Each row is a point on a landscape with many valleys, with its height.
A ball rolls from a point to whichever of its 4 nearest points has the largest drop for the distance, and stops where none of them is lower. Distance is the straight distance between rows; heights are no part of it.
(1384) (h 180): [ -6 -11 -10  23   1   2  -1  -6  20  18 -13 -13   3  15   7  -4 -16  25
   8 -15 -26  -1  13  11   7  12  19]
(656) (h 248): [ -7   3 -14   2  12   5   0 -14  17  21 -18  -8  19   4   5   5 -10  15
  14   3 -22   2  24  -7  13  15  21]
(989) (h 286): [  8   5  -2   6   6   3  -8  11  10  10  -3  -1 -18  16  10   4  -3  15
   1   2  -1   0   8  18   1   7   4]
(30) (h 683): [ -9 -17 -21  14   3  -6   2  -9   0  -8 -14  18  -1  -4   2  -3   3 -10
  10   6  11  16   3 -15  -1   8 -19]
(64) (h 388): [  5  12  10  35 -17 -10  -8   1  -2 -20   2  -8  -3  22  18 -17 -12  10
 -12  -6   6  -2  -7  -1  -8 -10  -7]
(448) (h 332): [ -1 -13   3  -5   2  -6  -2   9  -3   2   2  18  -2  -8 -10   0  -1  -2
  -3  -1   7   7  -1 -10   8   7   1]
(1269) (h 141): [ 12  15  -5 -13  11  13  -7   8   5  -9   1 -11 -12   8  14  17  -3   2
   5  20  12 -18  -1  28 -12  -1 -12]
(1090) (h 283): [ 20  16   2 -10   0  -3 -12   2 -17 -22   9   6  -7  -1   5   5   4  -7
  -7  16  15  -7 -15   2 -12  -1 -27]
(113) (h 139): [ -6  -6  -9 -12   8  17   0  14  14  11   3   2   4   6   5  15  -2   7
  14  11 -18   5  22   4  10  11   6]
(1630) (h 237): [  8 -11  23 -17   2  -5   0  17 -14  11   2   6  -6  -1  -7  -3   6  12
 -19  -7   4 -19   7  -7  -3   3   9]
(697) (h 443): [ 18  11  11  -9   3   4 -13   5 -18 -18  13   6 -16  -8   4   2  -1  -1
  -4  -4   9 -15 -17   9 -14 -13   1]
(750) (h 431): [-14  -5   6 -12   2   0  16   0 -14  -1  10   6   0 -19 -14  16  13 -25
  10   4   5  16 -15 -14   9  10 -24]
(1014) (h 113): [-11 -12  -1 -16   7  -5   7  -8  14  14 -15  -5  25 -16  -8  -2  -1   5
   3  -1 -10   0   9  -8  13   0  22]
(1279) (h 474): [-11 -15   5 -12  -2 -17  19  -7   0   6   1   2  17 -23 -17   0  -3  -9
   9 -13   3  -2 -15 -15   5  -4   9]
(335) (h 120): [ -3 -12  -2  21  -5 -10  -4  -7  11  11 -12   0   9   7   8 -10 -10  22
 -11  -9 -20   4  18  -3   2  11  22]
(1852) (h 273): [ 3 -5  3  8  4 -4 -6  2  8  9 -8  8  4  5 -1 -9 -3 10 -3 -4 -1  7 13  2
  6  0 11]
(766) (h 220): [  0  -7   8 -11  -2  -4   3   1 -10   9  -7   2  10   3  -7  -2   3   6
 -11 -13  -2  -5   7 -10   7   0  18]
(836) (h 420): [-14 -16   9  -4  -4 -16  13   2   4  17  -2  -7   1 -14 -16  -6  -1   3
   8 -17 -12   1 -17   2  19  -2  12]
(1162) (h 390): [  0  -8   6  13  -4   7  -1   3   9  11  -5  -5  -2   4  -6  -4   7   5
  -3 -18  -1   7  -3   2   3   1   4]
(1254) (h 246): [ 14  11  19   4   2  -2  -6  10  15  -7  -5   0  -3  24  28   1  -8   7
  -8   9  -4  -7   8  13  -9 -10   5]
(505) (h 358): [ -1  -4  -7   5  -1  -7  -6   3  -4 -22   1  11  -2   3   6  -8   3  -2
 -13   0  15   2  -3  -4 -10   0 -23]
(495) (h 254): [ -2 -12  16   6  -8 -13   8   0 -17  -9  -4  10  -9   1  -5  -8  -4  -1
 -17 -26   2  -7  -5 -18  -7 -14   3]
(85) (h 126): [  9  15   1 -13  -2  19   0  15 -15  14  19   0 -17  -1  -5  17   7  -7
  17  17   4 -11   7  19   6   0  -1]
(278) (h 223): [ -4 -18   2  10  -9 -12   0  -4 -10  -4  -8  15  11  -5   2  -6   1   7
 -20  -7   1  -2  10 -17  -3   2   3]
(1253) (h 333): [ -2  -1  11  -8   0  11   8  15  13  26   7  -5  -7   0 -16   7   2  -5
  18   1 -11   3   1  10  16   2  12]
(1309) (h 297): [ -7   0  -9   8  -1  16  -4  17  14   5  -2   0 -11  10   8  12   0   2
  13  15  -1   8  17   3  -5  12  -8]
(636) (h 60): [ -9  -8  -9 -16   8 -12   1 -18   7   9  -9  -8  39 -22  -6  -2 -14  11
   4   8 -12  -2   9 -10   8  -3  22]
(1682) (h 193): [ -1   5 -18   0   1   9 -12  -4 -14 -22   2  14  -3   4  13   8   5   1
 -11  15  13   2   4   6  -9   4 -33]
(1635) (h 314): [ 12  29  -7 -17   0   8 -11  -4  -6 -10  12 -10 -17   0   1  -8  -5  -1
   1   6   6 -11 -17  27  -9 -17  -7]
(230) (h 344): [ 15  18   2  34  -7  -2  -7  -4  17 -18  -3 -17  -4  24  18  -9 -16   7
   9   4   1  -8  -4  13  -6 -16  -6]
(233) (h 205): [ -6 -19  -7   6  -4 -16   4 -10   2   2 -12   7  10  -7   3 -13   4   5
 -17 -21  -9   1   1 -23   6   3  22]
(1805) (h 592): [  6   6 -20  23  -1   2  -8   0  12  -9  -3  -5 -13  16  10  -9  -7  -1
   3   7  10   0   8  11  -2  -3 -14]
(1295) (h 81): [-14  -7 -16  -5  11   0   6 -12   8  15  -2  12  18 -18  -3   3  -5   2
   5   6  -6  10  14 -16  15  10  10]
(1224) (h 256): [  2  -6  -1  -3   0   4   5  10  14  13  -4   2  -3  12  -3  -3  -1   9
   0  -3 -17  -2  11   6   7   0  21]
(650) (h 359): [ 10   3   6  -4   4   3  -2   3 -20 -22   7   9  -9  -1   2  -5   6  -7
 -11  -1  16  -4 -12   3 -13  -9 -20]
(1005) (h 303): [  2  -7   9  13  -4  -8   4   2  -4   4   8  -6 -11   3 -19 -11   0   6
  -7 -17   0  -3 -14  12   7  -8  12]
(39) (h 274): [ -1  -1  -1   7   2  -3  -1   8  19   6  -6  -4   3  15   5  -9  -8  17
  -3  -2 -12   4  22   5  -7   8  10]
(1182) (h 421): [-15  -4 -12   4   1 -15   2 -12   7   4  -7   3  19 -16  -3  -5  -1   2
  11  -3  -6  23   6 -11   9  11   2]
(861) (h 275): [ -6   3   4 -14  -1  11   3  11  -4  18   9   0  -3 -11 -19  10   9 -11
  21   1  -1  -4  -4   0  11   0  -5]
(814) (h 448): [ -8 -10  -6  -2   3 -10   2  -4  -3  -7   1   6  10 -13  -7   9   6  -9
  -1  -1   6  13  -5 -15   6   0 -11]
(1267) (h 221): [-12 -10 -21  13   6 -13   6 -29  11   2  -9   5  32 -15   0 -12 -12   6
   5   1 -10   7   2 -22  10   2  21]
(1198) (h 391): [ 23  27  -2 -23   9   6  -6 -12 -10 -21  11 -11  -5   3  14   4  -4 -11
   2  11   2 -13 -19  27 -16 -11  -7]
(1617) (h 432): [ 11  33 -17  -1  -6   9  -5  -7  -2 -13   8  -6 -11   4  12  -6  -6  -4
   1  -1  14  -3 -16  26 -13  -9 -21]
(269) (h 533): [  7  15   1   7   0   3  -5  -6 -11  -9  10  -1 -21  -2  -6 -17   3   3
   1 -14  12   0 -21  12  -1  -5 -16]
(988) (h 340): [  8  -1   4  28 -12 -21  -7  -6  -5 -20  -8  12  11   9  19 -14   6   5
 -12  -2   0   2  10 -16  -8   7   2]
(1193) (h 292): [ 10   2  15  39  -6  -9  -7  -3  10 -11   2 -11   4  18  12  -6  -5  11
  -1  -2  -1 -10   5  10 -11 -14  13]
(393) (h 132): [ -5 -22   5   5  -3 -18   1 -15  -5   6 -12   5  17  -7   2  -1   0   4
 -11 -17  -5  -3   3 -16   1   3  27]
(371) (h 354): [-20  -2  13 -26   8  -6  11  -8   0  11  -3 -12  28 -20 -12   4  -3   0
  14  -2  -6   2 -12 -12  11   7  22]
(1061) (h 339): [-11  -2 -20  -2  -6  20  -2  14  -1  -2  12   9  -5  -1   7  23   0 -10
   5  25   3   6   8  -3  -2  12 -22]
(1447) (h 219): [ 13   8  13  -2   6  -1  -7   6   7  -7   8 -11  -7  12   7   0  -1   4
  -7   5   5   0   0  18 -10  -9   5]
(769) (h 71): [  9 -12  19  -9   2   6   3  15   0  10   8  -2 -11   3  -2   6   6   7
  -4  -6  -4  -6  11  16   4 -11  16]
(990) (h 307): [ 12  14  13  10  -2  -5  -4  -4  -5 -31   2  -7   0  15  16  -2 -13   2
  -4  -5  12  -3  -7  11  -9 -13 -13]
(563) (h 161): [  3 -10   5  14   1 -14   1  -9  -9   4  -2   9  18   1   8 -22   1  16
 -22 -11 -17  -8  17 -23  -3   4  26]
(1585) (h 555): [-11  -9   7  -4  -8   1   6   6  -1  14   2  -5   1 -19 -23   3   1 -16
  15  -9   2  19 -13  -4  17  -7  -6]
(327) (h 48): [ 17  24  -7 -24   6  11  -3  -3 -25 -25  17   7 -14  -7  -2   6   0  -4
 -11  10  11 -31 -27   8 -20  -8 -22]
(793) (h 143): [ -2  -9   1 -13   6  13  -4   6   7   9  -6  -2   0   2   0  15   5  -5
  15  14  -8  -5  15  -6   8  17   3]
(1100) (h 567): [ -8   0   0   0  -1   1   8   0   2   4   4  -3  -5 -11 -16   3  12 -19
  16  -4   2  18 -17   3  12  -1 -19]
(863) (h 385): [-11 -30   4   2  -9 -17  22  -3 -12   8  -5   6   7  -8   5 -11 -14  -6
  -5 -30 -12 -12 -10 -24 -13  -8  16]
(1742) (h 293): [-16 -12   2 -11   2   1  15  -7  -9   0 -10   2  17 -13 -17   8   5 -16
  16   3   3  12  -6 -17  12   6  -1]
(591) (h 310): [-16 -22  -3 -10  -1 -25  13 -17   0   8  -8  -7  30 -16  -7  -5  -5   1
  -1 -16 -14  -1 -11 -16  14   4  27]
(1550) (h 335): [-10   3 -19   9  -5  12  -9   4  14  -1  -3  -3 -13   2  13  13   0  -8
   5  12   3  10  16  -3  -3  10 -17]
(17) (h 318): [  1   9  -1   3 -11  20 -13  10   3   0   6  -2 -22   9  -4  10   6  -5
  11   7   4   7   5  17  -2 -12 -20]
(1471) (h 338): [  8  10  10  26  -3 -10  -8  -1  10 -15  -2   2   2  13  19 -14  -4  10
  -8   3   8   2   6   5  -9  -7   0]
(1407) (h 416): [  1   3   2  11  -9  -3   2   1  -6  -2   7   5  -8  -2  -5  -8   8  -3
  -1 -13   6   2  -9   3  -1 -12 -15]
(497) (h 34): [ -7   6  -8  -8 -14  29   0  15  -2  10  11  -3 -20  -1  -2  19   2  -4
  11  21   2  -3  10  19  -7   5 -10]
(1562) (h 169): [ -6 -11   5 -13   2   7   6  -2   0  13  -5  -1   9  -7 -16  17  12 -12
   3  16  -2   7   1  -8  13  20  -1]
(1426) (h 355): [  4  -2   9 -21   2   5   4  15   7  32   2  -6  -1   2  -9  13   9   2
  18   0 -19  -1   6   4  15   7  22]
(1135) (h 505): [  6   5  -1   8  -8  -2   8  -1 -21 -16  14   2  -3   2   3 -12   1 -10
  -8 -16  14  -2 -22 -10 -16 -26 -18]
(319) (h 441): [ -5  -4  -1   5  -4  -5  -2   4   0   9  -7   4   4  -9 -13   3  12  -6
   7  -7   5  12  -8  -3   9  -2  -1]
(367) (h 411): [ -6  -5  -8  -9  -6   5  -3   3   6   3  -4  -3  -1 -11 -17  10  12 -15
   5   9   5   8  -4  -2   8   4 -17]
(222) (h 308): [ -2 -15  16 -26   9  -2  19  -3  -1  15  -6   0  17 -18 -14   3  -3   7
   0  -2 -10  -9  -2 -13  21   8  19]
(1812) (h 50): [ 10  12  -5   6   5   2 -12   6  -4 -24   3  -1   2   8  27  17 -12  -3
  -8  23   5  -9   2   9 -14   8 -28]
(1626) (h 352): [ -1 -11  11  12  -9  -8   3  11 -12  15   1 -11  -5  -4 -12  -2   8   7
  -5 -21 -13  -9  -8   0   1  -7  14]
(277) (h 290): [  6  -4  -7   6   3 -10  -1  -1   2  -3  -3  10  10  -3  -3  -5   4   4
 -13   7  -4   7  10 -13   6  17  -1]
(80) (h 378): [  9  17   6  17  -6  -3  -1   2  -5  -5   7 -11 -17  13  -5 -15  -2   6
   0 -11   2  -4 -15  15  -1 -18  11]
(430) (h 465): [ 14  10  12  -1  -1  -9  -5  -3 -11 -26   8 -10 -12   5   8 -10   3   1
  -9  -1   9 -15 -10   4 -20 -16  -2]
(948) (h 264): [  7   2  16 -21  -2   6   1  11 -12   7   9   9 -10   0  -9   3  13  -1
 -11   0   9 -11   1   1   0  -2  -5]
(755) (h 326): [ -5 -12   9  14  -8 -23  15  -9 -10 -11  -1  12   4  -3   4 -10   3   2
 -16 -26   0  -4  -6 -26 -11  -7   4]
(1341) (h 136): [ -5 -12   1 -12   1  -1   8   1   1  14   0   4  20  -7  -7  14   3  -1
  -1   6  -9   5  14 -18   3  16   9]
(364) (h 360): [ -8 -10  10  -2   2  -3   0  10   4  25  -1  -9 -11  -6 -25  -1   4   9
   9 -12  -9  -4   2  16  15   3  19]
(615) (h 400): [ 14  21  -1  -8  -9  -4  -3  -9 -10 -26  11  -3  -8   3   6 -16   3  -3
  -6   0  11  -3 -24   8 -21 -13 -22]
(1077) (h 211): [ -5  -3  13 -15  -2  11   8   7  -4   6   6  -1  -6  -8 -15  11  10 -12
  14  15   1  11   2  -2  12  14 -12]
(1107) (h 330): [ -1 -17  11 -12  -4  -7   3  -3  -4  11 -11   3  -1 -19 -20  -1   3  -4
   2 -18  -1   2  -7 -12  12   3  15]
(1272) (h 689): [ -8  -8 -12   0   3  -8   9  -7  -8 -15  13   8  -9 -12 -11  -6   8 -10
   1 -15  10  18 -12 -18 -12  -9 -28]
(743) (h 244): [ 19  26  -1   2  -1  11  -1 -15  -8 -33  10  -7  -4   8  30  -7  -5  -3
  -3   6   7  -8 -15  11 -10 -18 -17]
(81) (h 135): [  2   7  -6   8  -7  10   3   5 -10   8  10  -2 -12   3 -16  -1   3  -9
   7  -7  11   6  -6  14   0  -7 -13]
(1559) (h 234): [ -1 -11  -4   1   7   5   0   1  15  19 -13  -1   3   2 -10   0 -13  16
   4  -3 -18   6  16   6  14  10  22]
(1427) (h 277): [  2   1   9  16  -7   4  -5   3   5   4  -3  -5  -7  15   2 -12   0  13
 -10 -15   0  -1   8  13  -6   0  17]
(1126) (h 367): [ 15  22   4   6   5   8  -5  -4  11 -21   0  -9  -7  17  22  -3 -15  -1
   1   9  10  -3  -6  25  -8 -10  -6]
(1707) (h 233): [ 20   8   6   4   0   1 -14  -1   1 -27  -3  -2  -1   6  11  -3   1  -9
 -15   8  15   2  -6  13 -18 -12 -12]
(391) (h 243): [-10 -13  11  17 -13 -21   6   3   0   4  -4  -1   6  11   1  -9   2  -5
 -13 -24  -5 -10  -1  -8   0   0   8]
(1401) (h 313): [ -9   2   1 -11   0  13   4   5  -7  -3  -1   6  -3   9   0  18   5 -10
   7  16   6   1   5   2   1  22 -17]
(1596) (h 315): [ 13  19  -3   9  -4   9  -4  -4   3 -17   1  -7   1   7  16  -2  -3  -6
  -4   7  12   1  -9  13 -11 -10 -11]
(1631) (h 296): [ -2 -19   4 -14   6  -3  -1  -1  -9   7  -1  17   1 -11  -9   0   5   2
 -10   1  -4 -11   5 -10   9  16   5]
(1027) (h 422): [  6   1  -1  -5  -6  -3   8  -2 -24  -7   1   4 -11  -2  -6  -7  13  -3
 -13 -17  16 -11 -12 -11 -14  -8 -13]
(748) (h 356): [ 12  16  -6  22  -3  11  -9  -2  12 -19   0 -16  -3  20  26   5 -17   3
   4  18   6  -3  -3  19 -17 -11  -2]
(546) (h 453): [ -9   5 -17   3  -5  19  -9   7  13   4  -2   5 -10   4  -2  10   7 -12
  15   9   9  15  -3   3   2   3 -19]
(507) (h 450): [  6   2  -7  -8   4   4   6   3 -26 -18  10   8 -10  -8  -3   0  12  -1
 -11  -2  12  -9 -12 -10  -9 -10 -24]
(366) (h 334): [-12  -5 -11  14   2  -9   1  -6  16  18 -13  -5   8   6  -4  -7  -9   9
  13  -2 -14  13   6  -2   3   6  16]
(762) (h 291): [-11  -8   5 -18   1   7   6   2 -10   0  14   2  -3 -16 -23  10  14 -18
   4  12   8  -2  -5 -11   4  20 -24]
(1191) (h 265): [ -1  -1  -5  23  -4 -14  -9 -13   6  -4  -9  10   8   3  10 -13  -2  -2
  -9  -5  -8   7   5 -11  -1   6   1]
(662) (h 191): [  4   7  10 -11   5   0  -2   3 -17   9   9  -4 -16   2 -10  -2   5   0
  -7  -7   5 -13   0  15  -3 -13  10]
(905) (h 185): [ 15  12   9  -6   7  -1  -9   4   1 -15  -3  -6  -4  11  13  10   2   2
 -16  17   7 -16  -7  15  -4  -6  -4]
(1078) (h 189): [ -9  -5  -7   1   7   7   2   7  16  20 -11  -2  11  -4   0   5 -14   5
  20   9 -11   4  12  -5  16   5   8]
(1688) (h 424): [ -7 -15  -2  -1  -1 -14   3  -4   6   4 -10   3  14 -21  -8   2  -2  -9
   0 -18  -8   3  -7 -22  12   5  11]
(869) (h 464): [  1  -2 -11  14   3  -2  -1   3  13   1  -3   2   1   4   0 -11   1  -6
   0  -8   1  14   4  -5   6   3  -1]
(63) (h 403): [ 13  27 -11 -11   5  17  -8  -4  -3 -20   4  -4 -19  12  10  -2  -6  -5
  -1  13  14  -8 -12  21 -11 -10 -25]
(602) (h 197): [ -5 -19   4  -5   3 -12   0  -5 -10   7  -7  12  18 -12  -7  -7  -1   4
 -13  -8 -10 -15   7 -24   3   6  17]
(216) (h 250): [  4  13  -2 -16  -7  14  -1  12  -3 -12  10  -3  -9   5   3   5   5  -3
  -7  23   9  -3  -7  15 -11   9 -22]
(896) (h 451): [  7  18  -5  20   0   3  -4   1   9 -10   0  -4 -17  13  10 -12  -5  -6
   2 -10   8  -3  -8  12 -10 -13 -10]
(700) (h 159): [-15  -7 -15  -4   2 -10  11 -12  16  14 -13   1  20 -13  -6  -7  -3  -4
   1  -2  -9  12  10 -16   8   5  14]
(1167) (h 549): [  6  12 -12  -8  -4   1   2   5 -23 -14  12  -3 -17  -5 -13  -2  17 -10
  -6 -10  15  -1 -25   3 -11 -12 -24]
(626) (h 300): [  1  -4  11  -9  -6   6   4   5  -4  18  15  -8 -15  -2 -19  -3   6   7
   3 -11   3   0  -5   4   6  -9   6]
(242) (h 606): [ -5  -2 -21  11   1  -3   2  -8  11   5  -9   8  12  -2  11  -3   0  -6
   8   4   7  23   2  -9  -2  13 -14]
(1662) (h 392): [  2  11  -4   5 -10  15  -1   7  -4   9  15  -9 -18  -3 -16   1   6  -7
  19  -2   4  14 -20  11   5 -10 -17]
(1022) (h 410): [ -1   4   0  -1  -9  -3  -4   4   0  21   1 -10 -16   3 -22  -3   6  -4
  14 -12   0   1 -14  18  11 -11   4]
(1581) (h 96): [ -4 -14  -3 -13  16   1  -1 -10   1   6 -13   4  25 -13  -8  -8  -1   5
  -8   4 -16   3  16 -15   8   8  26]
(1622) (h 434): [-22  -8  16 -18 -11 -11  14  -2   9  16  -6 -10  15 -22 -20   6  -4   4
  18  -8 -13   5 -12   4  21   1  18]
(1432) (h 336): [-16  -3   4 -28   1   5  12 -10   5   8  -8 -11  25 -17  -7   6   2  -9
   6   9 -17  -7   1 -23  16  13  23]
(778) (h 586): [-11 -12  -7  -5  -2 -10  23   1 -12  -8   9   8  -3 -14 -16  -3   7 -23
  -1  -8   5  10 -19 -25  -1  -5 -11]
(874) (h 337): [  7   4   5  24  -3   2  -3  -2   8   0   2  -7  -7  11   2 -13   3   8
  -5  -9   3   6   0   8  -3  -9   2]
(531) (h 397): [  4  15   3  20  -4  -9 -12 -10  -6 -31   3   5  -4  15  18 -17  -3   0
 -10  11  18   2  -3  -3 -11  -4 -22]
(1554) (h 257): [  4   4  -1  17   9  -5  -5   4  16  15  -9  -6  -1  19  15  -3  -5  17
   2  -2 -11   4  16  -1  -5   5   9]
(1698) (h 345): [  0   5   5   3   1  10   6  14   2  11   2  -5 -13   2 -14  11   9  -3
  12   1   3  -1   0  15  12   6  -3]
(1777) (h 217): [-18 -10  -2  13  -6 -18   4 -20  12  12 -12  -8  36  -9  -2 -16 -12  13
  -5 -14 -20   5   0 -11   9  -2  34]
(1819) (h 232): [ 10  -3  -5   1   7   5  -4 -10  14  10 -13   3  10   6  11   3  -7  16
  -1   5  -9   2  22  -9   4  12  12]
(953) (h 208): [  8   1   0  11   5   0  -5  -9   4  -2 -11  10  -2   8  16   0  -7   7
   0  12   3  12  19   5   1   7   0]
(19) (h 349): [-16  -4  12 -26  10   1  17  -2  -6   5   3   4  18 -18 -13   9   9 -13
  12  14  -2  -2  -8 -28  14  12   6]
(559) (h 137): [  5 -14  10  11  -1  -7  -2   1   3   7  -4   0  10  12  15 -11   4  12
 -17  -3 -11  -5  17  -2  -6   8  20]
(271) (h 122): [-18   2 -18  -3   6 -13   1 -34  11  12 -14  -8  34 -20  -1  -9 -11  12
   6   2 -17   5   4 -13  10   2  26]
(1505) (h 263): [ 13   2  24  17   9 -13  -4   1  11 -14  -5 -14  -2  21  19  -7  -8  21
  -7   0  -9  -4  17  13  -8  -5  17]
(1083) (h 138): [ -2 -11  10   4   0  -9  -1   5 -11   2  -3   4  -2   5  -4  -8   2   3
 -16  -8   2  -9   2  -9  -2   1   9]
(1441) (h 271): [ -1   0   0 -20  -1  12  -2   3  -7   4   9  10  -2  -7  -6  14  12 -12
   3   5   2  -3  -3  -1   9   9 -20]
(1141) (h 230): [ 10  -4  15  13  -4  -7  -3   5  -9   0   8   5  -9   8   0  -7   0   9
 -17 -16  -1  -6  -1   6  -8  -4  14]
(1043) (h 106): [  8   1   5  10  -1 -10  -5   0  -6  -9  -1  15   7  10  13  -8  -1  15
 -27   7  -3  -5  22  -3  -3   7  18]
(1774) (h 187): [ -5  11  -7  -9 -12  28   4   9  -8   4  16  -8 -20   4 -12  14   7 -12
   9   9   8  -6  -4  21   4  -4 -19]
(114) (h 251): [ -9 -21  10 -17  -3 -10  10   2  -6   9  -6   6   4 -17 -13  -5   3   5
 -11 -10  -9 -16  -7 -20   8   1  12]
(318) (h 272): [ -3  -8  10  -2   9   1  -6  11  15  16  -6   3  -3  19   5   2  -2  15
  -7  -1 -11  -6  34   7  -5  -2  17]
(130) (h 417): [  0   2  -6   6  -3  13  -3   7  15  10   0 -10 -12   7 -12   3   6  -1
  16  -1   1   4  -3  16  10 -10  -8]
(489) (h 240): [  0 -15  -6   7   2  10  -3   8  26  16 -12 -11  -6  15   6   2  -9  15
  17  -4 -14   4  11   3   8  12   8]
(336) (h 150): [  3  -1  -2  14  -5  -2 -11  -3  -6  -4  -4   8  -2   4  10  -4   3   5
 -11   4   4   5   9  -7  -7  -6   1]
(92) (h 281): [  9   5   3 -12   8  -2 -16  10 -13 -24   2   9  -2   6  12   2   4  -5
 -14   7  21  -8  -3  -1 -13   0 -19]
(1858) (h 86): [  4  27 -11 -22   1  25   5   9 -23  -1  22 -10 -21  -2  -2  20   9 -10
   8  21   6 -13  -6  24 -12  -4 -20]
(1227) (h 288): [  4   4  -2  -6   7   9  -7   7  11   4   1  -2  -6  14  17  13 -11   7
   1  20   5  -1  16   4  -5   5 -12]
(1006) (h 490): [ 12  16  16   4  -1  -9   1   7 -20 -12  11   0  -3  -2  -8  -6   0  -1
  -9 -15   4  -8 -20   2 -13 -20  -5]
(541) (h 239): [  1 -16  -1  -2  -3 -14   1  -7   0   7   1  18  15 -11   4  -3   3  -3
  -8  -2   0   4   6 -20  -1  15   9]
(1556) (h 402): [  2  -7   4  19  -8 -20   5  -6 -11 -21   7  11  -1   5  13  -8   6  -2
 -10 -13  12   4  -4 -16 -17 -14  -6]
(795) (h 389): [ 14  17   4  17 -11 -11  -3 -12  -9 -18   3  -7  -3  15  11 -15   0  -5
  -8 -12   6  -5 -19   4  -3 -22  -6]
(413) (h 289): [-21   0 -10  -7   9 -18   9 -18   4   5 -13   0  27 -23 -11  -7  -4  -2
  13  -4  -7  11   2 -18  11   3   7]
(111) (h 477): [ 10  23   3  -4  -9   1  -1  -4 -16 -16  17   3 -11   1   5 -14  -8 -13
  -3 -17   6 -14 -23  12 -18 -26 -10]
(252) (h 324): [  3  -2  -8  -2   5  -3  -8  -1  -8  -7  -2  17   4   0   4   3   2  -2
 -15  16   3  -2  18 -12  -4  19 -14]
(272) (h 463): [-12  -1  -5 -11   1  10   2   6  -5   3   5  -7   7  -1  -6   8  13 -24
  13  11   6  13  -4 -13   8  13 -20]
(177) (h 73): [  7  -6   8  -2   4  -4 -11  11   0  -2  -2   7  -4   4   1   2  -1   6
 -18   6  -2  -5  16  -2  -3  10   8]
(1476) (h 229): [-4  2 -8  1  2  9 -1  9 10  6 -4  5  3  1 -1  6  3 -6  9  8  4  8 15 -2
  2 11 -4]
(542) (h 142): [  5  17 -10   0   3  16 -11   2   9 -21  -1  -6 -14  12  32  20 -18   0
   1  26  12 -13  -1  18 -16  -5 -15]
(825) (h 299): [  0  -9   5   1  -5 -13  -2   3 -15   5   6   9  -5  -5 -13  -1   5   2
  -8 -18  10  -2 -13  -3  -2 -13  -4]
(1137) (h 116): [  3   3   2  -8  -2  27   8  22  -3  18   8  -7 -14   6  -6  28  10  -5
  14  16  -9   7   7  16   7   2  -1]
(1813) (h 179): [ -7 -11   1 -11   3   2   8  -2   8  15  -3   0  13 -10 -19   1   5  -8
   9   0   0  11  13 -15   5  10   3]
(1283) (h 305): [ -6  -7   2  17  -3  -6   4   1   8  15 -11  -8   1   4 -12  -5  -2  10
   8 -13 -10   3  -1  10  11   7  18]
(1301) (h 110): [ -5  -2 -16  -8  11   8   0  -4  10  12  -4  13  11  -1   2   8   0   0
  10  19 -11   6  27 -18   9  18   8]
(1634) (h 295): [  0  14  -7 -18   5  13  -7   8 -10  -3  15  -4 -16  -8   0   5   7 -13
   2   8   8  -2 -21  19 -12 -11 -22]
(665) (h 282): [  7  17 -16  14  -1  19 -11   1  19 -16   1 -11 -16  14  20   4 -11  -2
   3  10  10  -8  -6  16 -11  -7 -11]
(1338) (h 412): [ 17  21   5   5  -1   9  -3  -4   1 -10   6  -9 -13   1   7  -4  -3  -2
   7  -6   4   0 -14  20  -4 -15  -6]
(1721) (h 128): [ -3 -15  -1   7   3 -11  -6 -15   2   5  -8   8  18  -4   9 -17  -9  14
  -9   0 -15   2  18 -17   2   7  28]
(1030) (h 276): [ 14  -4  18  11  19 -12  -2   8   5  -5  -1  -5  -7  18  19   4 -10  16
  -7   5 -11 -10  22   9 -14  -2  25]
(1374) (h 401): [ -4 -14  -3  11  -4 -16   3  -7   0 -11  -3  13   9  -1   0 -11   4  -7
  -3 -12   2   9  -2 -18  -4   0  -5]
(1522) (h 168): [ -8  -8   3 -25  10  14   8 -10   7  21 -10  -6  24  -7  -6  11  -5   9
  15  -1 -24   1  14  -5  23  11  30]
(1405) (h 216): [-13 -11  -1  -4   5   2   1  -1   7  12 -13  -2   9  -5  -9   2  -1   5
   4  -3  -8  10   3   2  15  11  18]
(536) (h 270): [  5   3   1   8   5   6  -8  13  17   6   1   0  -8  19  23   7 -14  12
   5  10  -3   3  16  14  -2   0  -3]
(703) (h 520): [-18 -13 -12  -8   6 -13   7  -6   6   4  -8   0   6 -17 -13   2  -1  -6
  14  -5   2  21  -8 -15  12   1   1]
(1541) (h 379): [ -7   3  -6 -15  -1  20  10   6 -16  -6   9   4 -10   0 -12  14  15 -19
   7  15  11   6 -10  -4   3   5 -24]
(942) (h 209): [  8  24  -3 -18   4  19  -8  10 -15   3  16  -4 -22  -4   1   4  -3  -3
   8  16   5  -7  -9  23  -7 -12 -10]
(123) (h 188): [  6  16  -9 -14   0  21  -4  11  -1  -7  14  -6 -22   1   7  20  -5  -9
   2  21   4 -17  -9  27 -20   1 -12]
(593) (h 320): [ -7  -9  -4   5  -2 -16  -3  -7  -4   1  -4   8   0  -6  -6  -3   2   2
  -9 -16   2  11   3 -15   2   1  -1]
(1392) (h 331): [-22  -5   3 -13  -1 -15  15 -15  17   9 -15 -14  22 -18  -6   0  -9   4
  18 -14  -7   5  -4  -2   4   1  24]
(970) (h 301): [ -8   7 -13   5  -2  13  -3  -1   7  -1  -4  10   0   1  13  17   6  -1
   5  19   4   2  22  -1  -2  23 -19]
(790) (h 130): [ 25  16  -4   0  13  13 -13  -3   3 -32   8  -7   1   4  26  12 -11  -7
 -12  18   4 -11 -13  14 -11 -11 -15]

Call two points neighbours if one is among the 4 nearest of the other. Go from one point of each pair to the other, from neighbour to neighbour, staying as low as possible. Name the highest point that can't be avoided.
(1269) and (1858): (123)
(335) and (636): (1721)
(327) and (1269): (1090)
(636) and (177): (559)
(1858) and (497): (1774)
(1812) and (1269): (542)

Where does a ball stop that starts at each point below?
(1556): (177)
(814): (177)
(242): (1295)
(1253): (1295)
(1585): (1295)
(1061): (1295)
(874): (177)
(30): (177)
